A landscape with many valleys, sampled at points; each row gives a point and its height.
A ball rolls from a point to whichever of its 2 nearest points has the largest drop for the distance, and stops where none of them is lower. Distance is the straight distance between rows; heights are no part of it.
Sagod (h 277): [ 18   2 -39   6  25   7  15  -9 -47  14  24   0 -17  21 -16 -12 -17 -21
 -15   0 -18  24 -38   6 -40   6  26  16  -1  30  -9 -23  -8 -26   4 -20
 -25 -38  11   6  15]
non (h 205): [ 17 -22  -3  23  -4  23   3 -13  13 -17  13   8   5  27 -10 -14  41  12
   9   9  -3   8 -36 -23   9   1 -22  -8   9  -4  12 -37  14  15 -31  21
  -6  29  -1  11 -50]
bega (h 45): [  1  18 -55   5 -15 -16   6 -19  -2   8 -49  17  11 -22  10  17  -6 -19
 -26 -37   3  28  -6 -16 -65  26  23 -26   9 -18 -17 -12 -41  -2 -28   4
  12 -15   9  -5  14]
rugol (h 193): [ 12  -1  33   8  12  -5 -32 -10 -10  27  28  26   0  29  20   0  -2 -10
   3 -11  10  14   6   5  10  22  -8  -3 -35  24  19  15   6 -24  -9 -15
 -22 -38  22  -9  17]
seded (h 310): [  9 -31 -24   5   1  16  10  17 -13 -12  32 -32  13  45  -4   9   1 -21
  36  -3 -49   6  13  -8  15  15  22 -29  60  10   8   5 -12 -18  26   6
 -10  39  17  -7 -17]
bikal (h 288): [ 22 -28  27  -9  -7 -11   1  20  49 -16  18   8   7  19  12   6   0  -4
  20  12 -27  -4  29   9  40   7 -29 -28   5  11 -12  44 -28  -7  18  22
 -11  16  22   5  12]
tek (h 381): [ 18 -44  46   7  35  14   0 -17 -18 -18  37   9 -25   9 -19  20  -6  16
  13  22  10 -11 -11   3  27 -23 -11  21 -39 -11  45 -18  11  18   4 -20
  -2 -19  -8  21  -4]
difig (h 841): [-17 -21 -15 -15 -20 -21  -9  19  15 -57   1  19  31 -26  -8 -13  36  15
 -21 -60   3 -20  42 -15  13  11 -39  10 -16 -16   6  22 -28 -22 -13  15
  29 -19  14  11 -23]
fifoz (h 373): [ 32  -3  -5   2   8  14   5  36  -9 -30  32 -30  23  46  -9 -12   3  -4
  31   4 -41 -21  52  -5  20   4  12  -7  14  19   6   7 -10  -3  56  -6
  -1   2   3  -1 -22]
Lupek (h 633): [-11  33   0 -14  -7 -15  16 -12 -40  35 -17 -13 -24  23   5  10 -42 -30
 -41 -23  12 -16  -1  26 -48  13  16 -11  17   4 -27  13  -5 -34 -10  18
 -15 -32  16   5  53]
nuzur (h 764): [ 12  -2  16  15   2  -4  -9  -9   8   7 -11 -59   8 -17  10  31  -8   4
  22  36  15  22  20 -23  26 -19   6  15  13   0   5  -3  35  -6  24 -18
  18  11  14  -9 -21]
Zoge (h 524): [-41  -2  -9   5 -48 -10   2   2  15  13 -23 -19  10  32  14  11  -3  -7
 -13  -1   7   1 -21 -23 -14   0  17   1  42  -5 -26   4   4  10  10  25
  -1  47  -3 -24   0]
Romim (h 815): [-15  20  10 -19  14   6  -4  -1  10  -8  -2  24  -2 -23   8 -34  34  38
  -6   1  12 -14 -31  22  -8 -27 -42  28 -15 -10  -5   9   2  21 -19  11
 -14  -1 -35  25  -9]
kobi (h 489): [-12 -10  -8  19 -33  -2 -19  -2   0  -5  -1 -14  -4  28  49  26  34 -16
 -22 -11  -5  39  10   4 -32  53  33 -46  48 -18 -27  21  -6 -15   0  12
 -24 -28 -15  -7  10]
Rutem (h 163): [ 19  -9 -24   6   4 -15  13  -6  18  -5 -37  14  33 -42   5  13  10  20
 -13   5  41  -3 -23   5 -18  -5   5  28 -25 -23   0 -40 -13  19   1 -24
  30 -46 -26  -3 -15]
vubis (h 546): [-14 -13  -8 -13 -42 -20  18   0  45  30 -22 -23  13  34  19 -23  -8 -12
   2  -8   0  18  10 -11 -15  18  12 -27 -25  -3   4   7   3  -4 -19  44
 -16  -9   4 -23  11]
Disav (h 456): [ -7  26 -25  -5  -6  -8   0  18 -20 -22 -26  25  -4  -9  -7   9   5  12
 -38 -17  14 -22 -27  15 -27  12  -9 -33  47 -13 -36 -16   3   9 -19   3
 -14 -18 -21  10 -15]
vof (h 121): [ -3 -28 -46  -1 -25 -14   4  -6 -13 -39 -26  -4  12  -8   1  14  25 -15
 -26 -43 -17  27   4 -30 -52  23   2   6  29  -7 -27   6 -43  -3  -1  39
  25  -1  10   7  18]
lazip (h 176): [ 28 -28   2   3 -13   9  14   9  -8 -12  41  -2  -3   3 -24 -36  -3 -17
  39   8 -41  19  20 -19  11   2   7  23 -34  30 -23  -4  23   7  29   9
  -7   4  24  -8   6]
lemi (h 843): [-42 -13 -30  12  -7 -30 -15 -25   4  -1 -44  19  -2 -13  -2   4  19  13
 -44 -19  31   9 -21  -8 -26  -7  -9   0 -14 -28  12 -15 -14   7 -24  25
  18  11   5   2 -21]
taz (h 232): [ 26  -3  33  20  32  27   5   3  -3 -41  48  28 -15  30 -25  -6  -2 -10
  35  25 -23 -35  26   8  29  -5  14   0  -6  19  -4  -8  -1  18  17  -7
  14  37   0  11  21]
Muz (h 860): [-35  24  -1  11   9  -3 -23 -28 -39  19  -5 -12 -39  -1   9   9  13   4
 -34  13  21   3 -37  13  -8 -19 -10  13  38   5 -20  19  30 -28  -9   3
 -19  21 -12   9   8]
Vamag (h 115): [ 16  20  34  -6  12  36  20  32  -9 -13  48   5 -14  20 -35 -11 -31   6
  28  25  -2 -64  30   0  48  -8   8  -9   8  11  39   0  14  11  12 -32
  15  22 -17  -5  -4]
rel (h 179): [ 31 -21   0  16   6   3  -5   3   9 -48   7  10  33   7  -3  -4  55 -19
   2 -23 -21   3  -4 -28  18  -8 -33  -3  12  -7   4 -17 -24  -2 -10  25
  21  17  13  23 -58]
pif (h 375): [-29  -3  39   8 -12   5   8  18  -2 -27 -22   0  52  19   7  37 -17 -19
 -22 -15   5  -5   9  -6   4  10  20 -10  26  10 -20 -42  -5  18  36  -2
  11  31  14   1  -4]
nasik (h 398): [-11  33 -50 -20 -13   2  20  31  -5  13 -12 -28 -29 -12 -12 -45 -18   3
   8   7  -2 -21  16  16 -17  12  29  -1   1   5 -13  13  28 -21 -15  -1
   4 -32 -23 -19  20]
Febug (h 770): [ 10  11   5  29  27   9 -19 -22 -25   2  -2 -48  12  14   1  20  -8 -10
  26  14   0  20  25 -33  -4 -11  16  19 -11  28   0 -42  19  -4  16  -3
  17  20  51  13  -6]
fav (h 256): [  2  21  17 -20  22  48  -2  28   7  20  32   0 -21  20  -4  -7 -24  13
  50  32   4 -37  16  15  49  -1  19 -20   4   8  65  10   7  11  -7 -38
 -14 -11 -46 -15   4]
timu (h 786): [ 40  -7  35 -10  33  16 -10 -12  24  -3  32 -11 -27 -12   5  11  -2  14
  55  55 -28  13  20   7  40 -35   4  -9 -47 -23  14  28   5  36   1 -20
 -32   0 -23  13  20]
livu (h 284): [-16  45  24   8  20 -10 -33  18 -29  19   8  25  -7  22  16  14 -31 -25
  -7  -8   5  -8  16  21  15  17  21 -20  -1  26   2  11   3 -11  20 -40
 -11 -22  10 -27  21]
rof (h 758): [ 23  -8  26   1 -15   5   3   6  38 -22  12 -22  10 -35   9  23   8  16
  41  35  -3  14  25 -25  40 -23 -17  -2   0  -9 -13   6  16  34  47 -23
   0  24  -3 -20 -36]
kunu (h 670): [-13  26 -16 -32 -38 -30   2  16  25  16 -47   3   9 -40  -4   5 -46  -9
 -18 -19   2  -4 -17   9 -20   4  19 -18  13  -2 -43  32  -4   5 -25  26
  -6 -11  -2 -10  25]
zus (h 327): [ 13   9  29 -11  13  -3  12  28   7  20  22   1   3  32   9  -4 -15  -7
  14  25 -23 -12  20  37  42   3 -12 -46  13   6   1  26  -5 -14  36 -24
 -41  -1   6  -7  -5]
Tam (h 753): [  0 -20  13  14   2   1   7   6  24 -60  15 -28  -5 -21  12  -3  51  27
  14  10  -6   5  34 -15  24 -16 -22  15   1 -10 -17  -1  14  10  44   0
  28  25  -7  13 -38]
saruf (h 781): [ 63 -16  16   5  27  15  -2 -26  -3  -2  35 -38  -1  17  -2  16  -3  -4
  75  38 -52  21  33 -19  12 -32  19  -5 -33 -23  14   9  -5  40  12  -5
 -36  16  10  24  14]
Pom (h 498): [-10  -6 -28   1  -9 -28  -1  23 -10 -33 -29  -1   1  16 -19  17  -8  -3
 -31   0   5 -21 -15  -5   3 -29  -1  -9  34  -9 -24  -6   2   5  22  10
   8  20   3 -13 -29]
Lef (h 198): [ 33   6 -30  27  -3 -13  -6 -13  11 -11 -18  22  20  -5 -14 -31  46 -22
  -5  -7 -11  19 -12 -24 -15   0 -31  15 -16  -2 -32  -7  -9 -14 -32  37
  23  -1  21  18 -28]
doni (h 311): [-28  14  23  14 -21  -6 -21  -5 -31  -5 -21  33  25  17   9  35 -18 -28
 -42 -31  15   1 -15  -6 -30  30  25  -8  26  19 -42 -24  -4   9   5   9
  -6  -5  18  -3  25]
Teb (h 443): [-19 -20  49  11   8  12 -14 -15 -10  11 -13  24  -7 -14 -11  25 -23 -10
 -29   9  22  10 -51   9  24 -13  -2   4  13   5   8 -19  18   3 -29   2
  -6  27   7  23  -2]
tubos (h 283): [ 20 -22 -34  19   5   7 -15  -7 -35 -11   8 -18  10  30   3  26   0 -15
  -1 -30  -2  29  23 -17 -38  50  35  12   9  37  12 -11 -27 -34   2  11
  25 -54  21  16  24]
sukon (h 835): [-10 -28   0  -9  -8  -7   8  -4  29 -44   0  27  13 -29 -28 -17  23  43
   1 -18  28 -40  21 -20  20 -12 -43  18 -35 -40  25  -8  -1   8 -23  11
  35  -4   3  16 -34]
fesu (h 338): [ 64   8   7   2  38  30   3  -1  17  27  26 -22   2  27  25  10  12  25
  52  37  -5 -20  31  12   8  -1 -10  10  -2  -8  40  14 -13  -6   7 -26
 -14 -18 -12   9   4]
Tagim (h 569): [-38   3 -21 -15   8 -26 -22  20  -8 -45 -13  30 -15  -7   1  -3  11  30
 -38 -28  28 -33   7  19  -5 -11 -12  14 -29 -24   9  11 -11   8  11  -8
  17 -46 -32   0   4]
Ruka (h 401): [  5  10 -22  10  35  14 -14 -23  -9  33  16 -11 -50  45  13  14 -10  14
  18  36  25  -6 -24  28   3  21  27 -12  23  18  21  11   9 -34 -39 -17
 -19 -32 -26  -3  40]
rera (h 775): [ 30   3   7  15  31   4 -16 -35 -23  29  32 -36 -10  34   0  14 -19 -13
  47  41 -20  24   1 -12  12 -20  12   6 -17  15   8  -8  15   1   7  -8
 -30  20  44   3   8]
Kulu (h 379): [-20  15  49  12  -4  -4  -1   2  31   9 -13 -13  20 -19  27   0  14  -7
   6  15  -8  29  -7  18   8   4  -9 -14  20   9 -40   0  13   8   1  15
 -16  35  17  21  -5]
zovi (h 410): [ -2  23  30   4   7   8  20  35   8 -32   3   6  31 -13 -12   1  -7  -4
  -5  -1 -12 -19  21  16  21   3  -5 -25  20   9 -29 -32   1  19  35 -21
  10  35  10  -2 -25]
daru (h 417): [-28  14   2  10 -19  -2   6   2 -32  19  -2  23 -21  -6  11   3   0 -18
 -34  -7  -1  14 -35  27 -18  32  15 -46  55  -8 -33  -6  15  -5  -4   5
 -44  -3  -9  -1 -10]
fazo (h 711): [-22 -24   7 -15 -36 -21  12  23  -8 -23 -27 -16  24 -29 -29  11 -20 -21
 -43 -31  21   2  26   8  -5   1  16   2  10  -7  -9  -2   6 -14   1  14
  26 -26  12  13   1]
savoz (h 825): [-38  -2  -4 -23 -42  24  24  31  26  -4   5  15  -4  -5   3 -29  11   8
 -14 -19  -2 -21   5  12  -3  31   1 -19  24 -11  12  23   2  -8 -27   3
   0   9 -30  -4   6]
Neku (h 465): [ 18 -17 -23  11 -20  -7   5 -38   4  47  -1  -9 -15  29  43  32   5 -16
  -9   9  10  42 -34  31 -22  39  42 -31  37  -6 -15  12 -14 -26 -12   0
 -45 -32 -26 -15  24]
dizum (h 854): [-29  -4  17   4 -10 -10 -11 -14 -31  37  -2 -20 -16   4  22  20  -9  -7
 -26 -11   5   8  10   3   7  -7 -10   6  37   9   1  30  15 -40  35  -6
 -11  31  27  -7   5]
sukuz (h 653): [-24  15  -1  -7 -23 -25   9 -63   3  56 -35   7 -21 -14  23  12 -11   7
 -41  -8  47  28 -41  32 -40   1  21  17  -7   0 -23   8  -1  -5  -4  11
 -15 -18 -24  -4  37]
tesu (h 802): [ 21 -45  12   4 -16   2  -9 -28  10 -15  35  15 -21   2  -6  11  18  12
  25   7 -13  -9  25 -57  22 -22 -16  26 -52 -25  44  16  -5  25   3  15
  25  23   1 -11  -8]
mugik (h 329): [ 27 -18   4  -5  46   9  17 -16 -18 -25  28  25 -33 -22 -34   0 -20  49
  35  15  -1 -34  -3  -5  10 -21 -34  17 -42 -18  17 -22   5  39  15 -22
   8   4  -5  10   1]
mafi (h 244): [ 16 -44   2   0  12 -17 -10   5  11 -34  -4  -5  12  -4   9  30   7 -15
   8 -12 -34  27   3  -1  10  -1   2  -6  26  15 -27  27 -37  -7  30  22
  16  29  18   7  21]
mono (h 243): [ -6  33  10   6  -8 -22 -28   9  -1   5 -12  56   3  -6   6 -11  -8 -22
 -18 -17   8   2  -7  12 -14   7   8   4 -21  22 -34   3  -4  14   0  -3
   0 -13   7 -26  24]
setir (h 830): [  1  -8   3  -2 -26  15  16  17  34  -7   6  15   4  -5 -18 -20  12   4
   1  -4   8 -33  31 -13  15   6 -13  -1  -1 -13  26  -1  -8  -2 -12   7
  34  15  -2  -8  -7]
Leg (h 840): [-20 -27 -10  -8 -12 -16 -14 -23  28 -15  -9  34   4 -12 -22 -17  10  43
   1 -26   6  -2 -27 -21  -1  -1 -36   5 -32 -11   6  -6  -6  28 -32  33
  11  26  21  12 -19]
kug (h 863): [-47  28  -1  -1 -18  -8 -21 -36 -34  48 -28 -12 -14 -27   3  -6  28  10
 -52  -9  28  29 -56   2 -22   0 -21  -3  23 -11  -7   2  25 -19 -44  22
 -23  18 -10  14 -27]
zera (h 537): [ -1   3 -20   1 -22  -3   1  -8  33  29 -17 -23  13  48  21  -6  -1 -12
  33  29  -1   7 -18 -27  -6 -11  22   0  -7  -1   3 -14   7  31 -11  20
 -11  29 -14 -32   6]
zev (h 580): [-46   9  10 -15  14 -13 -11  25  15  -9 -25   1 -43  -2  -1   9 -34   0
 -23  16  11  -4 -11  36  26   3  25 -47   2  -1  -1  16  14   2 -30   3
 -10 -24 -26   8  15]
Vezu (h 274): [ 54 -19  -7  18 -25 -13   3 -13   6  15   5   7  28  23   2  12   0 -39
   1  15  -4  33 -51  -4 -13   2  15  26  19  24 -43   4 -15 -13  -8  20
 -14 -15   8  -4  10]
somiz (h 318): [ 63  -9 -15   8  13   1  17   3  28  14  -9 -44  19   4  26  11  21 -14
  28  27 -15  10  29   8   2 -10   1   9   9 -12  17  31 -23 -20  24  -9
  12 -13 -15   0  -2]
nenur (h 392): [-13  37  14  22   5  -1   8   7   1  31 -16 -11   9  -1  41   6  15 -40
   1  13 -16  29  -5  36 -13  14  22 -43  33   2 -45  -6  13 -18  10  -8
 -36   3   7   1  -5]
kote (h 356): [ 18   9  25   4  12  13  29   6   3  40  25  25   1 -10   1 -38  -4  -4
  24  14 -17   4   6  24   9   5 -23 -15  -8   2   2 -13   6   5  11 -25
 -31  10   7 -12  -9]
sali (h 728): [  1 -29   8 -17 -22 -11  17  45  14 -44 -11 -48  25  -6 -16  19 -12   0
 -19  -2   1  -5  35  -6  32   0   4  -8  20  -4   9   7   5 -10  43  -4
  25 -32  -3   4 -38]
Zifi (h 419): [ 33   1  12   0  29   4   3  23 -11 -11  25 -28  10  16 -11   3 -30  19
  23  24 -12 -17  47   7  16 -13   9  15 -35  11  12  -6   3  24  74 -33
   8 -26   0 -10  -6]
bisa (h 526): [-11  17   6   2   9  21 -36 -11 -21   2   8 -35  32  47  27  24   9 -16
  14  -3 -15   8 -26 -29   7 -23  10   3  29   8   7 -16   0   8  -6   1
 -37  42  18   1  -8]
zirag (h 255): [-16   1 -16  -8   4 -10  27  -9 -45  22 -14   2 -14 -19 -37 -16 -30 -16
 -41 -13  15  16 -41  12 -32 -11   1  11  -5   6 -10 -33  16 -16  -9  -5
 -10 -29  20  14  -9]
Zul (h 304): [ 30   4  -6  -2  -5 -16  24  17  24  -9 -25 -17  30 -18  13  -1  29 -28
  -6   6 -27   3  20   1 -13 -30 -23  24  -2 -26 -10  25 -34  -2  39   6
  28   5 -17  -5 -15]
Pobo (h 652): [-12  18   1 -22 -10 -21  26  16  10  23 -19 -19   8  11  16   4 -36  -3
  -7  -9  -9 -14  13  27 -15  13  -2 -24  23   9 -35  24 -12 -15  17  19
 -18   2  10  -4  39]
panav (h 461): [ -8  23  36 -20  28   1  -9  17 -21   8   1 -46  27  34  15  17 -37  -9
   8  -2 -24  -4  37   3  14 -21  15 -11 -22  13  25 -15  -7  16  54 -20
 -18   5  29  11  -6]
tes (h 270): [  1 -17 -10  10  -5   2  -9 -39  -9  19  -6 -19  16   7  21  19  10 -11
 -13 -22  -1  42 -10 -21 -37  23  14  25 -16  14  19  -7 -27 -22 -25   9
  12 -13  19   1  25]
Nusak (h 791): [  7  -5   8 -14   7  17 -15 -11  51   8   7  17 -42 -28   4 -31  13  32
  48  45 -14  19   2 -10  35 -10 -10 -13 -56 -20  13  20  26  36 -22   6
 -20   6 -41  -2  10]
Goz (h 199): [-36  34 -35  -6  -8   1  -5  -6 -33  22 -13  11 -12 -43 -37 -39 -23 -18
  -7 -10  10  11 -27 -18 -14  -4  13  11 -13  10   4 -24  22  -6 -63 -10
  15   3  15  -3  -5]
metav (h 413): [  1 -24  35 -10   3  19  -8 -32 -20  26  43   8 -15  -2  -8  -3   8  18
  -2  11  20   1 -46  -8   7 -27 -33  45 -29  -4  45  -1  14   3 -29  -3
 -18 -11 -20   5  -5]
teku (h 221): [ -2  -8  18  -2   5 -21  -2   1  24 -28 -35   4  41 -38   4  47  -2  18
 -15  -2  27 -21   0   3   2 -24 -22  32 -13 -26  -5 -12 -21  25  26 -10
  34   3  -5   7  -9]
piret (h 743): [  3 -21  25   0   6   2   9  14   3 -37  24 -16  10 -24   0  25   8  23
  -4 -10  13 -28  50  -3  33  -1 -28  16  18   0  17  11  -2 -19  49 -20
  37   3  20  10 -28]
sibap (h 352): [-47  44 -15 -18 -16 -22  28  12  -5  37 -31  16 -20 -25 -24 -51 -42 -10
 -11  -7  30 -19   2  30 -14   2  16 -19 -27   1 -18  -6  25   0  -5  -5
   1 -28 -12 -31  17]
Pafos (h 797): [ 12 -25  -5 -11  -5  23   5  -2  36 -33  16  -4 -40 -27  -8 -15   7  38
  44  20 -11  -7  47 -42  35 -14  -4  -6 -48 -32  33  11  23  37  -1  -4
  12  24 -21  -3 -15]
susab (h 276): [ 12   3  26  13  23  18  11 -12  -4 -20  32  23 -33  -7 -37 -26  -6   8
  34  37 -15 -12 -17  10   6 -20   5  23 -28  14 -23 -28  20  46   4  -1
   1  36  -4  14  14]
vuma (h 113): [ 12   0 -42  16 -11   1   8  -3  16 -11 -42  -6  27 -22   9  19  28  12
 -12  -6  26  24 -32  -8 -54  22  19   8  23 -17 -18 -37 -15  13 -24   0
  16 -27 -28   6 -10]
los (h 525): [-31  13 -12 -27  14   7  -1  57  -6 -52   1  -2  -5 -15 -18 -20  -2  23
 -18 -26  -3 -33  42  15  20   4  -1 -23 -15  -9  26   5  -4   1  18 -35
  18 -41 -19   5 -24]
vopas (h 342): [ 13  17   0   8  28  24  -3  27   1  10  16  13 -24  35 -10 -19 -10   6
  18  13  15 -41  10  24  21  24   2 -22  11   9  38  17   8 -29 -34 -18
  -4 -39 -28  -1  10]
Fulo (h 225): [  7 -14  -8  22 -13  26  10 -23  17  27  21  34 -10  -4   2 -32  45   9
  -3  14  -9   8 -29  -5 -12  14 -14  12   1 -12  22   2 -10  12 -16   6
   1  48 -26  -7 -17]
Bod (h 197): [ 17  28   6 -10  -9 -38  -3  11  11   2 -19  33  30 -33 -18 -19 -24  -1
 -17 -11  24 -15   9  15  -4 -11 -25  27 -48   8 -38  -1  12   7   5  -1
  17 -42  13 -10   7]
bon (h 135): [ 34 -14  38   6  21 -11 -18  -8 -22  -4  24  30  15  12   0  23 -11 -17
   0 -16  -4 -18  21  -5  20  -3 -34  21 -20  19  12   7 -21 -12  17  -3
  21 -11  34   3  14]
Roli (h 408): [-25  10  35 -14  13   9 -23  11   2   2 -14  -5   8 -18  23  36 -11  10
 -12  10   5  15 -31  19  39 -11  -6 -23  36   8  -5   1  12   4   0 -14
 -30  22  -2  15  -8]
veli (h 647): [-36  25   2  -2  -9 -14  11 -55 -31  35 -33 -11 -15 -11   1   3 -19 -15
 -62 -25  29  23 -24  14 -70  15  27  12  -6  -6 -31 -11  -2 -24 -24  28
  -7 -14  14  31  42]
fogez (h 242): [ -7   7 -30   5   8  11 -24 -14   4  12  -4   1 -15 -23  27   0  28  -6
  -3  -9 -16  32  -6  -8 -22  23  10   0   9   4  13  23 -17 -18 -42  -3
  21  29  -4  -5  31]
Rup (h 692): [-25  24   1 -20 -40 -26  -9  17  -6  -8 -31  34  15 -48 -28  24 -39 -25
 -54 -46  23 -13   1  11  -9  20   5 -35  24 -21 -18  19  -8  -4 -40  16
  11 -23  10   5   9]
Gagum (h 442): [ 28  -6   5   1  12   5 -21  -7   3  16  13  24 -21  -9 -19  10 -18  10
  22  31   8  -2 -42   1  29 -17 -17  14   6  13   8   8  13  -1 -34  -5
 -13   6  -4  -4   6]
Bidi (h 231): [ 29 -45 -13  10 -30   6   4   6   0   1  31 -11  14  18  -6   3   4 -20
  32  10 -30  26 -19 -23   9   4  22  23  25  23 -17  10   5   1  27   0
 -18  18   2 -34   0]
Nulo (h 811): [ 26 -12 -17 -14  15  20   1  10  18 -21  14   4  -6   8  16 -14  44  38
  26  25  -9 -22 -18  -5  11 -33 -34  33 -12 -28  22  11  -5  18   1  -1
 -15 -13 -51   8 -24]
Dom (h 217): [ -4 -16 -40  14 -28   6  -4   0  30  -9 -11  -5  -9  -1   7 -31  42  -7
  11  -5 -31  28  -3 -33 -11  14   6  -5   5 -10   0  28  -7   2 -23  27
  17  42 -18 -16 -11]
dop (h 182): [-12 -32 -34  -8 -23  -4  21  16  13 -44  -3  -6  -3 -25  -6 -11  35  -6
  -1 -35 -33  12  15 -21 -11   1  -5   3  32  -8 -16  35 -29  -9  18  27
  29  41  -3  -1 -10]
vusa (h 849): [-53 -11   5  18 -11 -10   4 -33 -34  21 -12  -1 -10  -4  -7   4   3  -1
 -33 -22  35 -10  25 -20  -8  -4  -9  20   2  -5  19 -17  16 -27  38  -5
  28  41  39  -3 -10]
Rimu (h 846): [-12 -12 -19  23   4 -20   2 -29 -19  27 -13  14  -3 -12  16   9  28   7
 -30 -12  30   9  -6 -10 -22 -10 -22  23 -11 -20  21 -20  -2 -15  25 -14
  11  -5  11 -14 -31]
dol (h 607): [-41  23  10  -5   9   0  -7  -4 -28  23  -7 -17 -43  -2   0  -3 -25 -14
 -24  -2  14  11 -23  23  -7  22  33 -32   8   9  11   1  33 -33 -64   9
  -3 -31  -9  14  27]
bizom (h 807): [ 33 -29 -26  14   3   7  -1 -11  -3 -31  29  22  -4  25  -1  -7  42  10
  19  12 -18 -24  -6 -40   3 -29 -18  41 -25 -22  24 -14 -15  27  29   3
  17  21 -13 -10 -33]
zaka (h 203): [ 13 -20 -40   6  12   6 -12  13 -17 -15  12  -2  -2  25   4  -2   0  17
   9 -12  -3  14 -11  -5 -27  23  26  17  -5  30 -14 -28   8  -2  15 -17
  -6 -48   5 -11  13]
lutar (h 65): [ 19 -17 -11   0  21   2   2 -17 -28   7  23  15 -20  -6 -26 -14  -4 -10
   7 -16 -13  -9  11 -11  -6  -7 -29  26 -21  15  21   4 -10 -30 -19  10
  23   8  38  11  21]
lalo (h 437): [ 16  26 -14 -11  20   8  -2 -35  16  58 -12 -15  -8   8  37  17 -11  12
  20  19  23  23 -44  37  -7  10  26 -14   7  22  -7   2  -2 -18 -40 -13
 -32 -29 -29  -4  37]
gaka (h 369): [  6  23  41  -1   2  17   4  -9  21  34   5 -18  23 -11  37  -4  23  11
  13  15   5   9  12   0   2  -9 -31  -1  -8  -7  22  -6   7   5 -12  -7
 -18   9   1   3  -9]
zezar (h 497): [-21  34  18   3  22  26  -9  -3 -31  36  -5 -23  11  39  23  18 -21  -9
   2   0   2 -27   8  -7   9 -20  12  -6  24   0  41 -20  -5  -3  14 -26
 -12  41  13  -5  -9]
buno (h 130): [ -3 -16 -27  -2   4  25   8  -5  -8   0  35   4 -20  -4 -21 -51   5   3
  33  -8 -42  22  -6 -22 -12  24  -6   1 -21  27  -4 -12  19  -5 -27  10
  -9  16  27   0  11]
Miz (h 154): [ -9  19 -28   2  -7  -9   2 -21   8  14 -10  29   4 -37 -35 -47 -11   2
  -4  -8  28  -7  -1  -3 -26   1  -3  33 -46   2  -8 -10  14  -4 -45   7
  31 -17  17   2  20]
fozel (h 452): [ -8   8 -11 -17  -3   2  -3  59 -31 -35  23   5  -2  24 -17 -17 -17 -11
 -10 -26 -32 -24  25  10  24  10  16 -25   8  22  -3   5   4  -3  38 -22
  -8 -26   0 -15 -16]
vut (h 275): [ 31  13  14 -19  18 -12  13  31  21 -16 -25 -19  50  -8   3  24 -15  -3
 -10   3  -7 -38  34  22   0 -30 -11  16 -16 -22  20   5 -45  10  20  -9
  32 -16 -12  12   6]
Lir (h 279): [-10  52  15 -18  15 -15  12  24  -3  12 -16  39   5 -32 -33 -32 -38  32
   3  -9  45 -38   7  30   4  16 -26  -4 -18  10 -15  -9  18   6  -9 -28
   9 -28 -11 -25  17]
bugaz (h 553): [-17   6  -8 -11   9  -9 -15  10  10   6 -26 -13 -13  25  13   7 -19  -3
  -3  15   6   3 -13   9   6 -25  32 -15 -18   1  17  -8   3  22   7   0
  -7 -13 -20 -23   9]
fode (h 820): [-51   8  -1 -20 -22  14  16   2  20  -3  -1  24  -5 -33 -24 -52  18  30
  -9 -31   5 -12 -22   8  -7  13 -20   0  11  -6  12   5   5  18 -47  23
  -3  30 -13  23 -12]

For each start below, name the point where the ball stops.
Romim -> Lupek
Tagim -> lutar
gaka -> bega
fesu -> bega
zezar -> lutar
Febug -> Lupek
